Each row is a point on a landscape with many peaks, with its height.
From any point a climber steps to the highest of the 2 points nearest to it. It stops when none of these is higher. Distance is the straight distance between rows; heights are no part of it.
q_865: 106 170  93 114  77  90 190 102 196 157 129  96 148 137  99  65 189 187 218 163  51 107 119 115 111 151 179 134 101  88 186 113 120 137 177 129  h=3.12
q_543: 164 164 126 130  66  82  87 191 149 144 170 136 144 106 116  75 119 125 103 135 165 144  89 141 130 133  89 146 135 119 128 133 175 157 131 132  h=5.22
q_32: 109 136 121 133 178 132 149  97  47 141  69 143  82 111 159 177 157 142  98 122 129 125 162 164 144 105 110  84 127 128  97 152 104 155 108 155  h=5.19
q_613: 104  83 181 116 187 179 138 110 106  76  92 163 107 107 142 187  91 157 107 125 131 164 159 140 148  81 158 104 149 120 110 153  99 132 134 118  h=5.94
q_260:  77  87 150 125 181 153 149 104  74 129  54 150  85 108 184 195 120 141  98 104 144 163 190 137 133  85 130  82 159 125  73 159 116 169 115 144  h=5.52
q_250: 196 184 129 133  95 116 112 119 128 108 157 131 160 166 141 114 109  91 170 128 159 137 128 107 148 111 108 121  86 136 167 160 116 126 115 105  h=3.79
q_38: 154 142  91 127 103  68 142 128 110 178 160 132 174 113 139 104 111  96 166 115 176  87 133 124 140  96  62 145 138 143 154 145 145 112  80 114  h=5.16
q_63: 108 114 115  84 126 124 163  90 121 128 102 107  92 144  90  65 176 147 170 130 106 151  91 134 183 166 140 127  96 105 147  82 146 101 124 150  h=1.95
q_256: 117 113 109 118 140  91 161 115  88 168 174 150 133  84 126 136 102 112 129 130 134  78 125 122 123  95  83 121 166 155 133 131 136 113  88 114  h=4.67
q_306: 129 154  78 104  97 155  93 152 106 133  72 137 106 191 127  55 153 118 154 104 129 140 114 169 118 169 134 120 147  61 115 125 169 147 154 145  h=1.41
q_278: 114 150 114 150 146 134 102 118 113 109 110 162 133 183 120 160 105  73 109 105 143 123 151 125 135 109 127  64 147 127 136 164 124 127 103  86  h=5.28
q_323:  79  84 122  86 111  95 109 182 197  98 166 164 182 192  55 124  81  96 120  99 195 119 120 123 158 141  86 155 152 162 154 134 206  75  70 101  h=5.38
q_740: 176  95 104 118  98 136 143 149 171 106 192 103 147  96 145  64 113 138 128 153  97 140 141 143 126 110 160 134 171  91 148 103 126  63 135 119  h=2.69
q_968: 120  64 158 109 143 113 143 119  85 139 130 166 114  61 138 184  48 158  99 120 141 160 156  92 148  60 103 149 148 141  78 124 122 109 119 113  h=1.69
q_844: 141 110 119 145 142 107  94 102 130 140 165  89 125 146 124 124 134 137 124 133 124 125 114 125  64 174 165 186 102  99  91  93 124 144 164 156  h=7.16
q_881: 180 155 101 144 127 179 143 105  61 129  80 134  97  97 160 148 140 155 112 147 117 146 140 144 170 123 111 112 129 121  99 143  83 116 124 133  h=4.79
q_806: 148 170 127 138  96  88 137 138 172 139 184 124 179  91 162  84 168 171 172 150 142 104 126 132 103 123 157 140  93 120 157 171 106 144 124 113  h=6.24
q_827: 193 177 104 145  80 138  98 143 137 135 124 105 126 141 174 115 154  53 108 126 180 142 132 148 109 148 105 154 108 126  69 151 156 161 122 152  h=2.32
q_600: 115 139  93 164 145 114 174 128 149 171 160 116 126  68 201 155 170 133 108 156 123 101 137 126 117 143 137  97 143 182 108 160 129 134 105 136  h=3.10
q_877: 194 126  92 117  87 149  90 182 114 100 120 129 140 164 108 105  74 184 104 156 114 145  88 110 144 169 138 157 168  75 128 116 120  69 149 115  h=4.13
q_609: 164 201 112 126  96 129 154 139 163 116  60 124 190 150 128  94 189 170 205 137  93  99 109 163 138 153 116 133  91  87 200 168 110 153 141 119  h=6.27
q_502: 105  94 197  93 175 149 125  94  57 124  36 139  93 109 104 173 107 189 142 107 117 146 140 130 136 121 138 131  98  94 121 103 100 146 167 159  h=2.14
q_849: 133 159 112 152 109 103 103 158 173 133 151 127 161 141 173 109 149 162 126 146 157 122 120 127 102 176 148 125 120 120 129 161 138 141 133 120  h=5.80
q_775: 149 209 145 138  93 130 148 136 143 134 110 124 172 111 178 109 190 146 178 137 123 104 114 143 127 113 133 116  78 119 165 185  85 162 124 129  h=6.85
q_481: 192 158 114 113  75  85  99 166 138 123 159 128 150 144  92  57 104 131 142 142 137 137  85 129 157 143 122 169 108  82 149 131 153 111 122 138  h=4.73
q_589: 123 101 135 152 123 141  57 147 117  68  99 146 113 194 106 206  61 104  77 106 146 187 139 110 105 151 125 103 148 139  75 102 133 149 150 116  h=1.17
q_455:  92  89 142 115 144 197 144  92 122 131  60 108  77  94 181 150 174 178 158 104 133 156 137 121 110 142 191 104 114 133 100  90  95 150 188 159  h=6.29
q_342: 127 122 141 150 140 152  69 156 122 113  83 150 121 150 173 187 163  67 114  82 191 155 119 120 157 171 118 128 104 182 105 136 168 170 114 133  h=6.47
q_739: 155 137 193 148 148 121 100 131  58 121 129 134 120 116  79 218 116  92 111 125 126 108 119 119 144 142  90 163  99 181 146 105 140 144 140 150  h=3.53
q_751:  94  88 129 125 121 122 133 154 170 123 137 130 115 114  87 122  97 128  57 112 146 170 109 121 167 143  78 126 176 190  92 107 214 107 103 112  h=4.69
q_150:  97 124 115 115 109 147 135 140 115 132  82 117  72 134 110  53 168 120 139 104 112 156 119 193 124 140 130 130 166  77  81 100 162 139 161 184  h=1.54
q_608:  91 120  76 140 177  90 106 117 117 133 131 134 124 166 131 161 153 141 101 138 136 105 123 133 122 181 155  85 114 117 154 143 134 148  94 120  h=1.15
q_375:  84  77 175 110 183 125 131 100 127 101 131 123 127 133  93 147 160 124 130 120 130 109  92 148 141 163 143 159  88 154 155 111 128 109  92 126  h=7.76
q_635:  81 112 156 160 132  73  78 150 148  92 176 141 151 199  35 183  71  77  95 123 144 144 112  95 128 156 123 121  98 167 155 113 126 127 128 131  h=4.21
q_477: 162 188 155 134 161 149 157  97  82 124 147 117 139  85 140 196 148 107 111 160 100  74 158 118 122  92 123  75  99 150 116 168  48 144  93  93  h=6.28
q_779: 152 180 129 154 137 117  99 154 155 117 100 111 192 201 158 128 175 118 173  97 173 107 165 151 120 171 127 135  75 129 163 181 157 159 112 132  h=5.59
q_45: 116 117  95 125 118 103  86 152 166 111 144 147 117 169 122  94 138 100  90 107 145 157 119 157 168 148 113 100 131 125 117 135 192 126 105 133  h=4.52
q_900: 161 171 144 153 162 110 148  65  89 135 165 112 138 144 110 167 100  63 140 146 102 115 142  69 127  89 112 107  92 155 136 126  86 131 145 106  h=5.03
q_801: 149 159  90 162 151  77 100  94 121 165 160 101 153 185 137 149 148 124 161 145 120 107 135 103  68 192 166 141  74 104 121 118  98 168 165 140  h=6.49
q_542:  89  82 198 105 176 107 171 112  78 145 132 180 106  48 114 179 111 198 102 133 119 152 125 109 144  65 122 135 127 138 114 131 114 123 128 142  h=2.05
q_970:  90 115 180 131 157 164  96 114 134  77 133 168 101 133 117 177  96 118  84 116 153 188 130 115 140  88 152  96 122 149 107 159 123 156 128 107  h=6.40
q_836:  92 152 149 119 126 167 130 153 131 108 104 190 138 149 122 169 150  78 120  95 198 119 133 156 169 118 100 118 122 182 141 192 159 137  70 110  h=7.41
q_785: 178 164 115 181 120 126 114  83 109 140 156 120 129 185 163 181 106  89 136 139 122 128 159  53 103 152 151  98 104 153 118 134  83 142 157 113  h=4.72
q_413: 202 166 112 109  71 144  96 164 122 109 113 141 130 148 100 104 116 144 133 148 153 138  80 102 181 152 117 164 119 102 133 142 133  86 146 125  h=4.39
q_175: 159 120 112 142 130 173  99 109 137  79 134 120 114 125 171 159 134 139 102 130 157 176 131 132 123 163 162 136 106 123  85 122 104 118 149 123  h=3.61
q_851: 202 180 163 164  93 130  97 137  76 128 138 125 109 117 112 172 135  87 133 122 136 152 128 108 153 146  92 175  89 173 114 119 148 150 148 156  h=3.94
q_208: 133 136 105 143 123 190 200 110 112 141  84  93  92  80 151 122 160 187 142 146  88 113 147 126 124 120 143 159 155 106 104 107  84 113 178 151  h=5.86
q_221:  95 147 108 121 121 102 101 168 187 130 110 150 132 182 140  82 182 123 126 100 150 147 126 142 147 156 127  77 125 114 164 169 199 162 107 128  h=4.32
q_572: 170 189  53 144  98 131 163 142 189 109 105 137 119 159 152  51 182 141 155 160  93 158 142 136 170 159 149 106 122  94 144 170 145 123 145 122  h=4.01
q_500:  76  87  98 134 140 137 121 141 173 118 170 166 140 102 205 158 114 146 107 133 168 103 140 125 106 140 169  85 163 154 108 174 112 132  88  85  h=3.54
q_450: 164 107 119 159 137  96 114 144 138 111 211 120 142 108  89 171  50 113  73 166 113 125 118  98  93 110 115 128 125 130 125 121 118 112 117 120  h=0.67
q_614: 114  76  95  86 114  98 116 180 155 111 169 167 144 160  93  92  65 107 111 128 152 125  97 124 187 125  96 125 176 148 170 121 186  55  63  78  h=5.01
q_167: 136 114 106 103 115 116 121 157 124 117 149 152 162 138 117 106  99 134 134 135 136  91 100 124 191 127  98 136 164 141 206 145 143  58  59  85  h=5.21
q_437: 157 107 103 144 130 141  79 153 142  97 122 137 176 166 136 176  82  87 102  98 190 132 125 126  99 169  99 148 135 161 104 145 142 123  90 103  h=6.04
q_369: 118  76 179  84  99 120 131  86 129 158 161 106 122 102  95  93 113 165 150 125 108 139  92  81 116  90 159 154 112 123 127  75 127 117 162 119  h=2.37
q_605: 167 154 162 128 164 144 154  85  96  95 162 143 166 108 105 179  87  74 114 138 110  93 149 119 125  71 103 123 107 153 162 161  81 118  89  91  h=5.57
q_599: 187 155  73 135  84 175 114 153 150 127 116 106 121 149 156  87 122  89 103 104 158 158 130 159 107 156 100 147 155 101  59 121 158 117 149 135  h=2.53
q_391:  96  57 186  67 147 141 152  88 116 122 119 129 114  69 101 112 123 200 151 129  79 130 121 103 148  69 162 133 127 109 154  85  95  79 149 106  h=2.02
q_616: 121  92 198 111 175 141 158 101  52 132  75 150 101  48 114 178 142 201 112 127  91 130 140 127 152  85 122 128 104 109 128 122  83 132 154 167  h=2.42
q_151:  27  92 138 118 157  82 135 127 194 151 193 148 124 144 123 128 132 148 116 125 127 118 130 121  91 143 191  93 143 143 123 127 135 163 107 125  h=0.96
q_308:  85 130 117 121 103 126 162 127 172 143 146  87 120 125  99  58 174 191 161 149  58 116 109 127 101 162 184 126 142  94 147  83 116 127 161 127  h=2.88
q_574: 129 134 157 179 136  97  82 135 139 108 186 154 158 197  71 206  60  55 118 124 145 112 150  91 103 123 105 123 102 173 166 137 105 127 114 133  h=4.44
q_447: 178 179 144 164 146 138  97 125 145  95 106 121 154 203 150 151 171  94 157 110 140 124 146 136 140 207 138 142  75 149 138 145 144 168 145 143  h=5.35
q_540: 120 111 148  83 134 149 166 150 122 128  84 115 108 105  69  77 113 142 126 133  77 115 121 157 197  91  90 137 189 125 170 101 168  72 107 135  h=5.14
q_920: 101 125 162 111 169  72 140 110 128 143 143 115 152 136  84 131 174 135 172 128 111  87 109 140 135 146 130 149  73 130 197 126 131 137 115 125  h=6.83
q_864:  69  70 135 119 166 133 105 104 119 124 106 119 112 144 107 160 121 113 100 111 153 147 121 130 113 163 119 144 131 158 107 104 163 127 103 119  h=7.00
q_456: 133 170 120 181 154  98 110 127 150 143 150  98 157 189 163 190 150  90 103 133 145 104 172 107 100 175 125  96 100 163 142 173 142 164 109 118  h=4.93
q_418: 120 119 131 120 120 138 150 148  94 139  90 124  91  73 105  73 157 128 121 113 115 120 108 167 170 104  68 146 138 128 136  96 152 107 117 176  h=5.91
q_58:  72 132 119 130 163 120 165 127  86 177 122 133 127 100 160 103 155 127 125 109  94  75 165 182  86 101 126  77 193 111 115 124 116 150  97 141  h=3.60
q_498:  79 118 140 108 158 179  92 127  89 128  55 125  95 167 140 144 154 132 131  77 144 145 126 160  81 166 143 129 127 109  98 103 137 179 152 148  h=1.64
q_499: 113 150 116 143 115 188 183 110 131 153  92 105 125  84 183 105 173 162 167 121 108 103 136 139 100 109 146 110 137 117 141 135  90 126 151 137  h=6.42
q_470: 122 116 132 104  84  72  94 153 120 152 181 129 109  94 115  93 110 146  91 143 137 143  78 155  95 119 119 161 138 105 101 103 159 164 132 147  h=4.60
q_275: 157 171  69 151  97 162 163 116 163  93 108  98 135 180 111 115 149 186 167 154  92 137 120 104 107 208 186 173 119  90 145 116 100 123 193 135  h=3.56
q_293: 155  98  94  93 111 152 132 127 157  97 128 105 149 132 112  51 119 154 165 159  78 125 119 130 155 120 162 133 151  77 178 109 102  67 133 107  h=2.44
q_898: 146 166 151 111 124 177 162 122  88 121  85 136 123 103 113 117 119  60 132 100 153 119 151 152 176  54  59 107 145 159 144 162 126 116  90 129  h=2.73
q_885: 153  35 153 116 148 131 126 118  96 115  94 142 113 111 118 207  21 143  84 108 164 193 176 108 157 101  81 160 149 131  56 119 136 103 123 115  h=1.43
q_853: 105 147 141 116 130 119 147 148 104 162  79 117  97 115  92  88 174  95 138  94 154 103 114 172 157 113  67 124 116 153 166 126 189 150 117 175  h=6.82
q_905:  99  75 141 103 122 116 123  99 135 182 188 106 120  69 118  99 126 180 156 115 102 129 116  96  62  90 175 146 129 103  89  59 111 125 189 128  h=2.74
q_841: 119 129 137 114 127 136  59 144 113  99 125 171 135 184  69 151  70  68 101 102 173 147 135 143 135  89 106  97 158 117 140 153 159 129 101  98  h=5.05
q_254: 115 133 152 168 184 109 115 109 126 116 168 136 146 172 113 206 129  59 107 138 145  84 167 112  99 143 133 127  92 181 154 149 121 156 113 122  h=4.70
q_262: 142 112 104 154 142 137 127 136 157 125 140 104 104  97 204 150 134 123  87 131 163 149 128 120 115 152 128 127 131 167  73 124 132 135 122 126  h=3.36
q_541: 136 131 192 118 156 153 150 112  74 127  92 144 115  63 126 189 150 159 135 143 110 110 106 125 153 106 120 162  74 160 145 120  82 134 145 148  h=2.79
q_137: 111 119 119 134 125 130 131 128 135 187 107  94 103 166 195 122 181  76 138 106 172 120 157 138  93 135 146 149  93 128  73 124 145 186 136 194  h=1.92
q_61: 124 115 132 120 123 155 128 142 158 121  95 101  91 149  68 108 123 129  84 115 130 176 117 101 167 150 111 140 158 163 127  91 191 102 157 134  h=4.33
q_935: 145 145 118 179 123 100  78 113 103 160 155 125 115 159 148 186 101 109  96 138 131 140 125  62 110 140 121 126 109 150 104 115 116 153 167 140  h=4.53
q_136: 164  85 177 136 125 153  66 130  90  83  98 154 119 173 100 192  26 110  91 107 144 185 149  95 154 125  89 151 134 144  79  99 131 105 146 115  h=1.26
q_76: 180 157 140 174  90 139  98 119  81 142 115 135  96 151 139 159 110 111 143 116 133 163 134  95 117 143 131 162 107 126  94 101 121 155 187 160  h=4.27
q_860: 141 182 125 137 138 101 136 130 164 132  88 119 221 204 127 114 173 164 196 118 140 101 139 150 139 170 113 132  82 108 210 172 136 149 114 118  h=5.87
q_403: 132 160  97 148  70 133 167  95 134 149 117 113  82 145 112  97 166 150 180 134 109 132 104  96 104 164 180 216  84 106  86 121 114 160 199 184  h=2.71
q_311:  71 140 136 123 144 175 174 129 144 150  54 120  99  94 184 115 185 138 139 107 126 109 125 136 120  99 133 103 107 166 147 133 108 143 144 156  h=6.99
q_17:  51 106 132 109 141 138 144 150 143 129 125 157 117  89 143 119 122 176 109 138 103 122 103 138 140 122 134 112 193 161 141 137 153 120  97 125  h=4.75
q_384: 105 107  88 137 123 107 107 194 173 126 154 138 145 119 148 103 138 172 100 137 138 112 107 148 111 198 140 129 155 145 130 128 163 129 128 110  h=5.48
q_330: 174 111 118 134 116 179  92 151 109  74 117 140 122 125 136 137  77 174  95 150 129 174 127 126 137 132 158 112 152  80 101 122 100 102 166 108  h=3.88
q_948: 112 129 185 141 154 167 120 130 122  97 100 173 104 108 150 185 141  86 107 112 181 152 137 127 157 111 119 123 103 187 116 163 142 145 107 117  h=6.90
q_650: 158 152 128 139  87 117 168 117 109 174 127 122  84  96 123  94 165 151 158 138 115 122  89 109 120 122 126 199 101 122 112 112 113 140 174 163  h=3.07
q_820: 127  80 153 110 151 188 151  85 125 122 109 121  94  71 189 134 160 158 152 107 126 159 148 115 111  75 173 135 100 128 100 107  82 133 173 141  h=5.78
q_696: 181 119 130  97  91 155 130 155 142 120 176 122 162  78 143  77  59 117 143 140 133 120 119 107 122  81 121 145 168 121 149 118 115  62 112  90  h=3.05
q_567: 132 117 163  93 114 135 135 176 110 124 127 116 125 108  61 128  64 151 104 153  85 115 111 104 169  83  90 141 202 130 157 101 143  75 124 119  h=4.62
q_78: 106  84 144  83 151  81 142 112 154 143 207 120 126 108  77  81 119 103 135 126 124 125 105 159 128 114 133 147 116 123 137  91 136  99 106 135  h=0.58
q_233: 127 136 123 138 144 118 160 109  80 188 157 130 145  72 168 160 106 108 113 133 135  69 163 109  93  75 112  97 184 141  71 142  79 128  77 106  h=4.19
q_417: 137 140  92 140 122 127 149 124  85 174 142 142 137  95 203 110 126 135 126 135  98  93 155 148  91  99 133  77 204 105 108 138  89 138 105 126  h=3.86
q_283: 107 101 181 110 155 156 124 123 152  88 150 110 105  97  85 112 104 152  87 128  88 164 122 157 131  98 151 136 146 107 132  92 137 121 139 142  h=1.29
q_592: 170 173  57 162  80 139 160 119 178 123 134 106 119 167 116  65 142 135 165 133 109 123 140 141 112 183 143 167 129  80 137 144 135 132 161 155  h=3.78
q_492: 105  85 164 117 104 136  96 107 113 162 120 108 102  93 154 150  97 184 117 115 126 173 110 107  64 123 143 180 136 100  46  75  99 172 203 138  h=3.63
q_815: 131  95 160 121 128 163 184 101 126 128 135 123 108  18 195 114 146 145 142 138 118 149 162 131 101  38 140 119 130 122  86 123  83 119 143 134  h=5.10
q_74: 155 118 139 114 151  84 130 132 147 108 207 110 135  88  79 103 129  79 127 129 152 124 121 157 152 107  99 168  94 143 150 131 164 109  99 141  h=0.31
q_725: 157 211 134 151  76 120 131 121 116 149 110 132 155 137 183 157 187 144 164 153 133  86 133 115 124 167 159 112  77 119 128 170  69 184 134 138  h=7.35
q_793: 113  60 122 130 118 159  60 153 150  96  91 121 126 174 115 167  51 146  53 114 139 201 115 130  93 165 114 133 166 124  37  82 156 147 165 131  h=1.07
q_423: 124 154  61 141 158 121 136 139 117 142 108 130 124 143 181 152 163 162 120 155 117  94 138 147 118 175 169  65 153 103 117 147 112 154 112 112  h=1.24
q_472:  94  98 132 113  99 137 131 107 132 164 138  92  98  84 160 118 163 181 150 118 132 135 134 104  56 126 196 156 101  90  45  78  88 156 203 160  h=3.22
q_270: 161 126 159 107 141 178 184 107  96 118 118 126 143  32 130 127 138 141 154 133 105 100 150 159 124  38 117 132 114 125 139 127  58 109 122 118  h=4.20
q_201: 127 100 162 123 160 151 126 110 172  70 156 110 140 116  93 134  92 143 105 153  91 140 122 120 106 116 166 135 125 130 161 116 101  87 144 105  h=1.08
q_588: 151 184  83 133 124 127 135 135 178  93 105 153 148 180 152  85 169 114 156 132 120 137 153 145 161 127 130  75 117 118 162 166 152 137 119 100  h=4.16
q_916: 131 108 104 112 134  77 121 142 134 132 145 124 166 161  69 102 113 164 138 147 118  96 103  90 166 154 113 118 144 128 195 113 144  67 105  94  h=5.53
q_356: 120 100 103  92 150 159 151  86 135 110 103 140 138 140 137 115 139 131 161 139  84 133 109 137 158 121 136 101 136 117 175 119 104  88 110  80  h=2.24
q_804: 135 174 102 162 164 108  93 131 145 139 101 105 143 205 177 189 177 105 136 131 153 114 162 124 104 229 165 106  86 165 120 139 127 188 142 162  h=5.13
q_866:  92 133 141 125 126 129 169 145 141 124 149 149 122  56 149 116 162 163 128 167  60 114 116 134 146  91 151 104 141 151 154 141 118 132 118 116  h=4.38
q_797:  67  86 125 109 133 117 139 184 161 130 144 135 136 117 111 102 124 160  79 129 118 130 102 157 142 186 124 121 190 160 117 100 186 107  98 110  h=5.11
q_245: 111 126 149 110 125 103 143 133  77 153 152 138 121  82  88 127  56 137 101 128 107 113 132 128 147  56  92 116 209 111 148 125 126 110 109 122  h=4.14
q_265: 104 113 148 101 131 148 148  98 129 122 101  98  77 131  94  75 169 127 128 116 101 172 101 154 137 160 135 158 106 107 108  79 138 136 156 175  h=1.74
q_529: 132  34 148  94 145 171 132  96 134  92 162 111  94  60 125 121 125 196 130 160  90 171 143 108 144  98 185 144 114 101 115  79  91  78 156 118  h=1.70
q_746:  95 125 123 150 139  92 138 143 165 133 197 171 179 135 161 175 107 129 118 140 170  92 154 106 116 125 148  83 129 179 151 194 109 127  66  87  h=3.75
q_982: 151 183 107 157  80 141 178 132 140 167 170 117 105  47 153  98 163 140 142 152 106 103 128 113  88 111 151 165 116 129  91 135  96 144 169 155  h=3.52
q_895: 116 111 147 115 116 117 103 127 106 164 131 132 112  79 153 137 112 143 100 129 134 147 125 128  95  89 119 148 140 111  73 113 132 167 149 153  h=4.05
q_26: 100 126  98 162 108  24  88 145 166 142 183 159 155 181 113 136  89 106  92 135 150 132 129 102 118 123 119  69 141 130 156 165 150 138 103 113  h=4.11
q_230: 147 187  93 157 140  98 149  79 102 164 125 101 129 141 133 150 193 124 177 152  72  75 140 131  82 137 160 139  74  88 121 125  75 165 172 156  h=6.98
q_449: 168 141 115 128 133 214 124 137 165  92 115 112 135 136 148  94 117  90 116 107 143 147 140 156 129 105 110 135 153 120 109 127 138  91 139 119  h=2.77
q_435: 147 114 149 108 102 150 179 129 117 129 136 138 135  58 154  82 105 129 178 127 124 110 126 144 148  35 122 135 164 122 161 121  90  88 107  94  h=3.51
q_710:  35  86 149  99 166  48 147 118 161 162 216 147 145 120  83 107 104 119 131 123 110 114 117 131 110 100 146 121 152 134 143 109 143 123  90 121  h=0.80
q_162: 116 108  80 153 135 139 101 125 132 114 146 136 130 158 156 153  64 101  78 133 129 138 160 133 103 123 121  79 190 132 103 135 120 106 107  89  h=5.56
q_252:  40  82 120 120 169 120 150 146  73 169  79 124  96  86 165 135 151 139  93 113 112  89 152 164 102 112 112 100 179 138  78 112 147 145 103 168  h=3.35
q_255: 117 117 114 123 119 156 122 130  82 140  79 138 126 118 149 113 125  85 129 104 173 107 139 169 124  87  70 113 158 118 121 138 140 141  87 136  h=2.49
q_768: 138 184  54 142  94 115 186  93 179 129  80  89 150 176 113 110 188 169 208 162  62 119 132 118 124 189 170 144  82  95 166 134 105 145 189 131  h=3.34
q_802: 147 166 118 139 131 119 106 165 139 120 119 148 166 140 160 137 165  66 123 100 191 107 144 146 142 120  96 115 108 162 129 195 155 133  53 102  h=7.93
q_118:  99 132 134 103 131 117  78 156 134  89 112 152 120 196  28 115 121  89 104 103 141 135 127 145 171 139  93  94 158 121 150 140 189 127 112 119  h=4.80
q_373: 203 144 125 105 119 173 141 121 115 102 112 114 134 113 112  84 116  68 149 119 147 136 127 163 160  79  91 153 136 116 149 136 140  81 117 121  h=3.08
q_893: 130  66 121 130 154 139 104 119 112 116 136 122 134 145 114 162  77  92  93 119 141 122 117 108 121 136  91 167 128 166 110 105 149  90 110 107  h=6.48
q_679: 121 143 122 132 104 106 179 151 156 157 189 120 120  51 169  84 162 163 154 148  70 116 134 114 117  95 164 113 145 137 115 118 106 141 170 136  h=3.97
q_912:  84 153 154 143 156 156 154 133 133 147  65 124 107 122 135 132 186  88 139  96 137 106 135 154 128 120  95 136 104 183 167 124 145 148 124 171  h=7.69
q_258: 143 142 199 124 173 149 136 107  67 117  96 127 136 118  81 176 154 102 148 127 101  97 112 142 157 116  96 160  85 172 173  99 119 132 138 142  h=3.17
q_870:  90 120 158 134 134 137  78 113 109 156  85 109  71 166 152 141 150  73 137  93 148 153 127 124  94 147 143 143 100 127  84  86 150 195 166 172  h=1.76
q_367:  95 122 140 118 103 129 108 128 202 120 143  94 154 158  94  53 143 175 131 134 109 148  95 121  86 215 197 114 135 116 134  88 148 135 166 131  h=2.68
q_778: 155 165  65 128 118 155 112 135  91 105  72 137 111 170 149 113 144 139 134 135 119 123 126 163 125 171 146  98 157  75  99 144 125 138 134 127  h=1.32
q_12:  95 147 127 152 128  62 114 170 169 126 174 173 186 167 130 136 101 124 136 139 172 114 139 122 121 116 128  86 131 130 178 203 142 142  78  76  h=3.93
q_222: 217 165 143 114 105 129  88 132 110  83 172 116 148 139  98 116  62  54 128 122 167 126 133 131 159  71  92 135 134 113 148 142 115  98 101 108  h=3.48
q_700: 142 145  91 168  84  57  66 138 129 151 155 116 127 189 106 157 101  86  94 145 146 144 133  88 108 141 104 101 111 148 130 130 153 158 133 137  h=4.31
q_66: 206 214 115 145  87 156 158 109 155  94 105 123 158 190 143  98 139  89 185 130 115 129 151 108 162 135 118  90 102 119 164 167  96 126 138  88  h=3.99
q_370: 149 147  96 141  93 185 163 144  80 124  65 129  72  63 159 101 158 177 137 136 105 129 107 152 152 146 128 159 140  98  93 132  99 116 148 168  h=5.29
q_251: 140 173 154 153 132 145 121 115  95 144 122 121 141  99 178 182 167 140 117 150 132 112 130 102 112 139 154 100 110 148 115 162  58 165 136 124  h=6.89
q_134:  91  82 111 150 142 143 137 133 130 124 157 148 135 139 123 153  52 127  94 129 125 132 143 109 116 115 113 126 188 136 133 132 138  67  81  80  h=5.93
q_324: 131  90 220  67 149 156 110 103  82  95  62 125 117 144  71 145 109 165 147 119  94 156 119 131 177 122 120 182 115  74 162  80 110 113 153 156  h=1.90
q_468: 150 165  96 154 123  67 165 105 113 185 161 104 141 125 125  95 156 138 177 149  84  78 122 120 121 124 122 130 113  92 160 126 114 144 143 131  h=6.13
q_570: 110  76 186  68 129 146 136 118 135 105 117 108  96 122  77  65 123 151 108 118  95 187 101 144 164 116 140 147 135  94  97  78 149 102 123 156  h=1.51
q_117: 145 114 124 125 123 117  78 165 163  82 156 153 187 168  82 157  76  71 123 105 203 112 119 115 146 147  79 159 123 165 156 160 178  93  87  87  h=5.71
q_531: 150 173  97 155 108  71 169 127 136 200 147 104 168 126 141  71 137 114 195 123 151  88 155 126 119 118  96 140 135 121 175 143 146 128 113 120  h=5.58
q_218:  77  83 102  92 158 112 160  95 132 122  90 129 106 158 127  94 161 150 158 126  99 127 107 147 155 164 158  97 126  92 167 107 141  98 117 113  h=2.10
q_379: 141 147  91 148  80 100 122 143 177 166 139  99 106 137 185  88 168  89 129 125 171 154 132 136  85 147 122 169  99 116  73 131 166 165 124 178  h=2.11
q_830: 154 102 154 136 127 142  97 152 187  75 193 117 144 115  82 133  33 117  86 144 113 160 110 104 108 102 129 132 136 141 139 124 120  65 137 105  h=0.88
q_69:  55 101 100 135 159  57 117 130 138 182 146 146 117 151 158 152 140 113  98 146 140 102 141 127  91 149 140  86 136 135 108 140 154 159  88 129  h=1.06
q_894: 148 133 120 113 146  78 149 118 123 152 148 106 144 138  64 116 145 156 144 160  77  89  85 120 159 124 112 136 100 118 187 112 122 102 120 133  h=6.05

For each start below, name the point where the climber stops.
q_830 | q_912
q_150 | q_912
q_252 | q_802
q_45 | q_375
q_746 | q_725
q_391 | q_543
q_258 | q_725
q_635 | q_725
q_78 | q_912
q_650 | q_725

Call two points neighbours if one is among the 2 nearest of the other. Go from one point of each pair to the other, from neighbour to neighbour, staying as high as possible. Name the lowest point that can't be avoided.
q_844 / q_230 | q_801
q_912 / q_725 | q_881
q_802 / q_725 | q_779
